Points, in no order, along strands that fork and pass close to each other.
(in the rows, 128 means zero)
Points whose rows are less than 104 apart are linked; no others are. Some points are linked to none.
neb: [129 139 189 145 127 164 131 122 109 164 130 155  93  85 154 144 108  74
  99 101 169 129]
Zovu: [101 101 160 145 134 102 132  86 112 134 152  94 126 115 154 185 109 123
 141 137 128 161]
Finu: [121 150 120 112 144 126 145 184 127 111  69 106 105 141 103  75 137 169
 166 108  79 124]
buda: [106 110 156 199 114  95 184 105 107 112 187  80 106 118 197  91 139 179
  88  77 143 125]
defat: [175 161 102 140 143 171  98 103 113 181 152 121  72 162 136 180 131  99
 149 142 233 170]
Rutor: [ 87 110 100 106 133 132 182 127 139  77 163 100 168 105 135 129 137 169
 116 148 107  95]
leta: [151 187 162 139 133 162 138  89  96 150 107 133 126  99 185 110 109 129
 126  62 180 108]
fir: [168 101  97 135 147  99  86  98 135 120 131 127 120 161 113 168 158 100
 158 177 129 169]
toba: [127 147 163 135 108 117 159 166 125 100  89 142 143 120 149  87 133 168
 127  76 122 115]
mapu: [168 111 141 137 123 103 107 116 128 149 151 163 135 161 127 154 141  63
 119 123 190 171]
kobu: [ 52 114 151 112 105  95 141 121 100 133  93  82 142 123 116 108 155 164
 171 128  83 153]
geg: [167 154 133 149 138 146 170 100 107 139 146 122 127 122 167 139 104 102
 106  94 200 167]
Pev: [123 140  66 145 134  57 163 120 152 110 144  93 141 117 156 127 105  81
 143 113 106 152]
gavo: [180 187 143 130 124 162 150  90 106 114 121 134 154 126 179 131 112 129
 135 109 197 139]
paveb: [ 94 125 137 101 135 162 110 146 122 156  90 157  99  89 104 165 154 154
 153 108 154 136]
Mirez: [107 161 158  98 119 205 108 162 126 140  97 155 118 130  94 121 148 132
 173 154 139 116]
vepa: [140 182  63  85  97 173  56 104 140 166 124 150 121 145 109 140 136 112
 177 173 158 102]
bimo: [125  88  96 125 157  87  94 115 147 126 120 116 117 136 100 162 138 116
 143 164  78 149]
lib: [102 116  93 127  95  97 174 156 128  47 109 124 181 115 153 104 135 176
 101  88 126  92]
zom: [135 102 171 135 112  89 127 122 132 107 136 128 131 142 141 136 140  68
 121 133 153 159]
mero: [114 136 120 172 149 107 170 166 148 142 169 137 105  96 158 135 127  74
 102  93 143 148]
Ladas: [186 129  37 112 150 135  79 121 149 156 135 176 145 141  89 124 128  71
 102 145 140 111]
rim: [162  75  77  95 119 141 156 115 138  45  98 104 128 147  81 124 117 141
 107  92 121 101]
Popad: [145 121 106 148 139 159 188 139 146  93 181 123 121 104 133 146 124  83
 111 166 139 158]
ninar: [ 76 127 140 107 126 114 136 104 119 118 118  97 162 112 140 121 165 128
 159 161 122 135]
bunem: [124 120  85 126 148 140 110 161 162 119  86  96 129 150  71  95 103 129
 162 136  30 107]
rimul: [145 146 147 167 135 111  90 102 124 172 159 157 138 111 171 178 148 102
 129 185 131 164]
gokat: [ 88 134 121 101 142 125 139 150 133 126 106 149 153  85 121 116 156 169
 126 119  92 116]
fodon: [153 117 128 125 122 166 106 109 138 111 137 133 117 147  93 189 101  76
 140 178 146 141]
Zil: [122 107 156 102 136  79  98 129 146 131 128 136 168 159 110 126 125 138
 127 126 118 118]
veb: [ 67 107 176 128 160 159 117 139 104 169 115 122  84  97 117 169 177 138
 149  88 146 147]
Pab: [106 116 117 124  98  93 167 108 112  73 125  93 136  98 155  71 137 160
 117 184  73 123]
ledag: [100 102 131 103 118 106 138 105 130 104 125  96 166 137 113  92 148 151
 133 181  70 128]
zolos: [ 68 101 168 174 100  80 169 147 133 112 189  94 140 125 165 103 124 184
  96  82 118 104]
Vin: [109  95 133  99 118 136 174 147 124  86 117 126 114  80 120  96 123 136
  85 147  96 111]
tovi: [102 119 152  95  97 127 128 150 106 118  70 116 170 172  90  81 128 178
 155 141  62 146]
kerop: [180 129  67 126 112 162  28 123 127 175 140 167  92 168  85 190 108  96
 138 208 144 109]
susu: [116 137 189 126 149 106 124 126 129 153 147 134 141 143 142 141  94 137
 122 128 111 112]
Zus: [128 108 149 135  95  89 146 147 127  70  94 126 124 120 131 104 149  96
 137 105 142 152]
tuvib: [121 154 147 119 147 141 151 151 134 117 140 118 132 136 136  92 164 127
 143 126 146 100]
gel: [115 115 120 150  95  68 171 142 135  76 131  94 139 144 151  92 161 121
 140  82 156 154]
tubib: [191 130 103 134 156 149 143 108 113 178 160 120  97 166 130 178 100  81
 111 142 216 194]
Vunoz: [ 65  99 151  85 119 138 163 161 103 132  93 127 119  89 103  93 148 166
 100 130  82 127]
gaf: [ 88 128 188 108 112 151 129 138  89 147  88 121 168 136  97  85 144 163
 154 186  71 157]
Paza: [186  70 116 150 130 112 114 126 152  84 122 144 106 128 103 157 108 137
 101 130  82 150]
nop: [118 120  61 116 133 129 187 149 147  63 139 116 168 125 137 112 134 139
 101 102 132  87]
Vuk: [136 182  83 124 121 132  93 119 146 188 169 175 158 112 145 147 128  80
 130 157 167 113]
Sido: [178 106  85 138 133 155  57 115 136 149 151 177 112 134 102 197 139 108
 123 211 135 145]
lipun: [133 116 134 106 121 179 117 148 146 111  91 145 170 135  72 112  94 143
 115 145  65  84]
zuz: [163 151  93 135 110 133  89  95 134 162 152 158 146 161 125 174 121  70
 144 149 205 171]
gov: [172 120  92 132 139  58 121  87 135 124 134 111 143 174 130 142 135  90
 145 145 139 171]
foni: [ 82  93 218 165 140 159 138 135  95 165 134 122  85  90 145 136 161 148
 112  91 117 143]
kivak: [119 108  68 148  97  46 175 136 147  76 134  96 123 126 146 101 127 106
 125 100 120 145]
dipe: [185 132 114 113 137 168 140 128 142 100 148 137 110 146 104 151 108  94
 130 125 176 143]
Zomo: [ 78 102 189 158 102  99 166 121  94 119 114  68  80 127 148  83 133 171
 125  64 143 126]
vireg: [180 161  80 150 159 159 140 118 145 173 212 138 142 160 149 156 136 118
 129 153 192 164]
duziz: [171 182 137 163 147 170 112 119 135 171 192 141 123 140 167 138 162 132
 151 157 180 139]
namet: [146 140 163  89 134 124 162  92 111 100 119  85 121 137 144  99  84 152
 117 157 111 106]
Fuf: [157 108 158 124 121 140  67 142 130 141 124 173 117 147  96 137 182 107
 133 180 127 141]
mani: [110 133 121 184 127  86 196 159 120  99 159  97 108 100 199  80 136 166
  79  68 145 110]
vomo: [ 52  98 187 183  64  82 158 162 107 117 138  95 105 121 147  72 124 181
  95  57 124 114]
Denuf: [120 135 133 136 102  82 149 165 138 100 105 101 102 130 134  73  83 167
 119 112  55 118]
pudof: [156 187 117 141 164 165 145 142 144 138 170 142 130 134 156  90 169 126
 147 148 168 110]
ler: [143 140 170 170 132 142 142  77  93 179 151 134 115  99 183 140 118  68
  88  94 183 151]
pibe: [124  94 165 118 112 121 107 163  93 142  72 111 140 181  79  91 130 186
 147 161  29 189]
gana: [188 107  68 144 128 175 168 143 160  58 147 138 127 111 119 139 113 107
  97 139 127 155]
dal: [115 133  96 120 153 144 120 113 160 145 189 130 153 132 109 181 138 107
 146 160 158 131]
petom: [ 89 152 187 170 142 148  98  81 107 192 147 118 138 107 175 184  95  96
 141 127 146 119]
Dati: [100  81 104 121  78 106 172 133 111  49 119  99  99  99 124  59 138 149
  87 157  89 121]
raz: [177 126  50 131 155  64 148 110 141 119 135 114 139 143 137 108 115  72
 123 125 110 152]
Kasez: [ 90 118  83 162  71  53 177 146 117  64 128  74  87 101 165  76 132 154
 120 108 114 143]
Rolo: [181 123 105 122 129 113  88 128 152 146 146 185 155 167 103 130 144  65
 105 126 168 128]
pufa: [ 83 130 168 135 168  76 131 120 125 179 154  97 123 124 151 132 119 159
 129 119  94 120]
kam: [114 158  96 116 145 144 107 175 150 148  75 133 139 145  80  88 140 135
 179 131  68 110]
Bem: [117 138 133  71 126 178 106  96 127 123  95 126 160 155  87 141 104 157
 156 165 117 104]
Rubol: [148 145 133 127 138 162 100 104 105 177 137 145  76 114 145 174 147 114
 140 103 209 152]
keto: [150 136  98 121 147 116 102 128 156 112 125 145 168 145 111 130 132 127
 145 134 115 118]
zor: [135 165 112 108 125 160  66 129 119 193 137 167  81 129 120 157 156 110
 152 132 192 113]
pezov: [ 78 121 100 137  76  64 161 168 116  73  83 107 107  92 151  87 129 154
 113  77 110 122]
zal: [ 82 115 219 128 119 119 112 153  96 163 103 135 138 134 119 103 167 150
 137 149  86 159]
vumi: [ 94 121 138 157 161  93 150 129 145 155 179  89 137 128 158 139 159 129
 141 102 131 131]
Sibof: [127 132 126 107 127 105 179  99 110  87 112  69  93 128 149 125  79 121
 131 116 133 125]
metur: [113 160 121 116 142 132  87 120 141 188 149 171 137 103 125 151 122  90
 129 176 107 105]
nus: [170 120  90 132 137 171  57 140 148 134 120 164 104 142  95 146 167 113
 152 195 107 143]
givoz: [130 110 155 119  91  60 149 122 113  95 111  96  83 140 140  82  85 164
 102 103 108 116]
Kefo: [ 95 111 135 161 135  98 185 163 130 125 166 116 102 102 171 107 153 120
  96  57 149 116]
Kosut: [153  89 141 107 121 141  80 142 149 123 103 192 154 137  69 155 135 140
 111 116  94 118]
revi: [182  55  78 149 130 163 130 116 161  61 138 135 119 112  96 141 119 110
  77 147  80 147]
Vop: [100 137 125 146 170 125 119 128 145 180 179 123 122 126 143 167 143  94
 147 127 162 138]
rin: [104 165 189 178 153 156  87  97  97 208 111 130 112 116 171 167 100 151
 156 103 120 124]
ripap: [138 138  95 152 159 110 199 159 140 148 167 122 117 110 163 127  95  97
  73  63 169 147]
fiboz: [140  85  50  98 112 146 142 100 145  50  91 118 180 110 101 127 114 120
 102 106 119  92]
Pelu: [122 122 172 157 139 110 114  78 106 173 166 119 143 134 164 196  93 104
 122 121 171 146]
Vomab: [119 161 164 141 125 151 159 134 112 124 108 137 144  95 174 114 125 150
 119  64 154 102]
kana: [136 158 178 108 114 190  69 154 129 166 124 163 119 164  95 152 139 157
 154 155 168 112]
gad: [149 147  89  99 110  76 173 111 120  77  96  96 121 133 146  85  90 114
 115  98 134 104]
fakil: [160 157 192 150 161 142  88 122 102 192 124 145  86 148 160 142 134 147
 140  71 173 118]
nezu: [109  88 184 130 135 109  80 160 119 157 106 152 124 139  91 133 169 135
 132 171  89 151]
fid: [116 158 176 116 123 162 117 138 130 123 125 131 138 139 111 103 144  91
 154 161 141 105]
Kogad: [109 118 130 131  98  99 155 168 148  82 110 129 166 138 126 110 143 198
 129  83 100 118]
gake: [ 61 124 165 126 118 101 157 127 105 127  88  56 111 123 139 116 137 171
 171  81 122 139]
Geli: [123 111 109 107 123 155  64 142 162 140 119 178 162 139  66 165 125 110
 126 159 100 107]
Pilut: [177 133  55 127 141 135 122 133 167 122 135 160 161 122 114 122 110  88
 108 126 117 111]
Gatu: [163 120 134  91 135 184  81  96 110 130  79 137 115 158  86 156  90 150
 139 183 102 111]
Dizu: [161 128  61 120 121 100 140 130 150  76  84 110 144 147 112  78  95  98
 124  97  95  92]
rimeb: [170 152  58 123 154 180 114 110 163 155 203 150 139 141 122 172 116 124
 121 172 159 116]
Kor: [155  81 139 121 128 118 112 149 148 100 114 165 128 116  98 151 113 187
  98 108  79 141]
gir: [167 175  92 112 118 177  56 138 134 181 142 165  80 156 106 155 119 101
 149 186 167 107]
ked: [187 103 116 105 128 142 156 118 135  60 135 123 133 176 102 123 117 130
 110 107 163 124]
vate: [126 150  88  86 130 159  73 118 139 161 117 180 131 116  95 150 132 103
 138 158 128  98]
les: [ 96 147 132  82 128 164 113  83 120 135 121 113 140 116 113 171 100 114
 166 171 151 115]
Mereg: [138 149 206 121 136 138  79 132 114 172 114 155 120 164 115 148 126 148
 147 103 167 110]
Gemok: [123 129 192 103 114 105 150 107  84 129 110 108  99 116 151  85  84 177
  97 135  96 111]
ravo: [105 125 150  97 136 129 127  67 110 129 122 106 138 104 140 188  92 153
 142 156 130 144]
Gogo: [129 181  90 123 120 140 113 138 155 148 163 184 190  97 143 124 161 128
 127 132 146 101]
mef: [112  94 110 123 137 102 116 156 147 119  89 118 120 121  91 116 129 133
 146 143  42 138]
Guz: [134 106  85 106  98 132 137 130 129  59  63 118 175 133  98  80 103 127
 113 113  83  71]
mup: [112 130 208 162 133 197 108 140 103 167 127 152  78  81 137 148 143 127
 116 125 146 138]
fuzaf: [105 118 128 121 155 147 175 129 145  96 170 109 139  95 139 155 124 130
 119 140 127 129]
visen: [ 90 146 138 117 119 101 163 203 119 130  84 118 112 133 114  53 108 179
 129  92  63 112]
Sote: [117 146 186 169 174 142 104  92  94 197 128 123 108 131 173 113 142 147
 144  66 138 103]
Nid: [114 170  99 100 138 144 134 156 140 134 116 169 182 103 133 102 130 149
 122 121 108  78]

A fork is a point with three links, a tip a point with one. Leave the first point through the second and follow the links. Name the first fork or tip that comes.
vireg, rimeb => mapu
Kogad, lib => vate
Nid, gokat => ripap
fiboz, Guz => kivak
gana, Popad => paveb
givoz, Gemok => fodon
Rolo, Ladas => Gatu

A fork is a point with three links. Follow the links from the first point to the second and name the forks in between, in order.
Zus, dal => mapu
vepa, ler => vate
Pev, duziz => kivak, mapu
vireg, kam => mapu, kivak

Follow the links from the first point to the second, and from the first to the third. Name the last point that the two ways share.
nus, Nid, neb => vate
pibe, nop, kobu => vate
pufa, pezov, Sibof => kivak
tovi, defat, ler => gir
pezov, rimeb, fodon => kivak
tubib, nop, tovi => gir
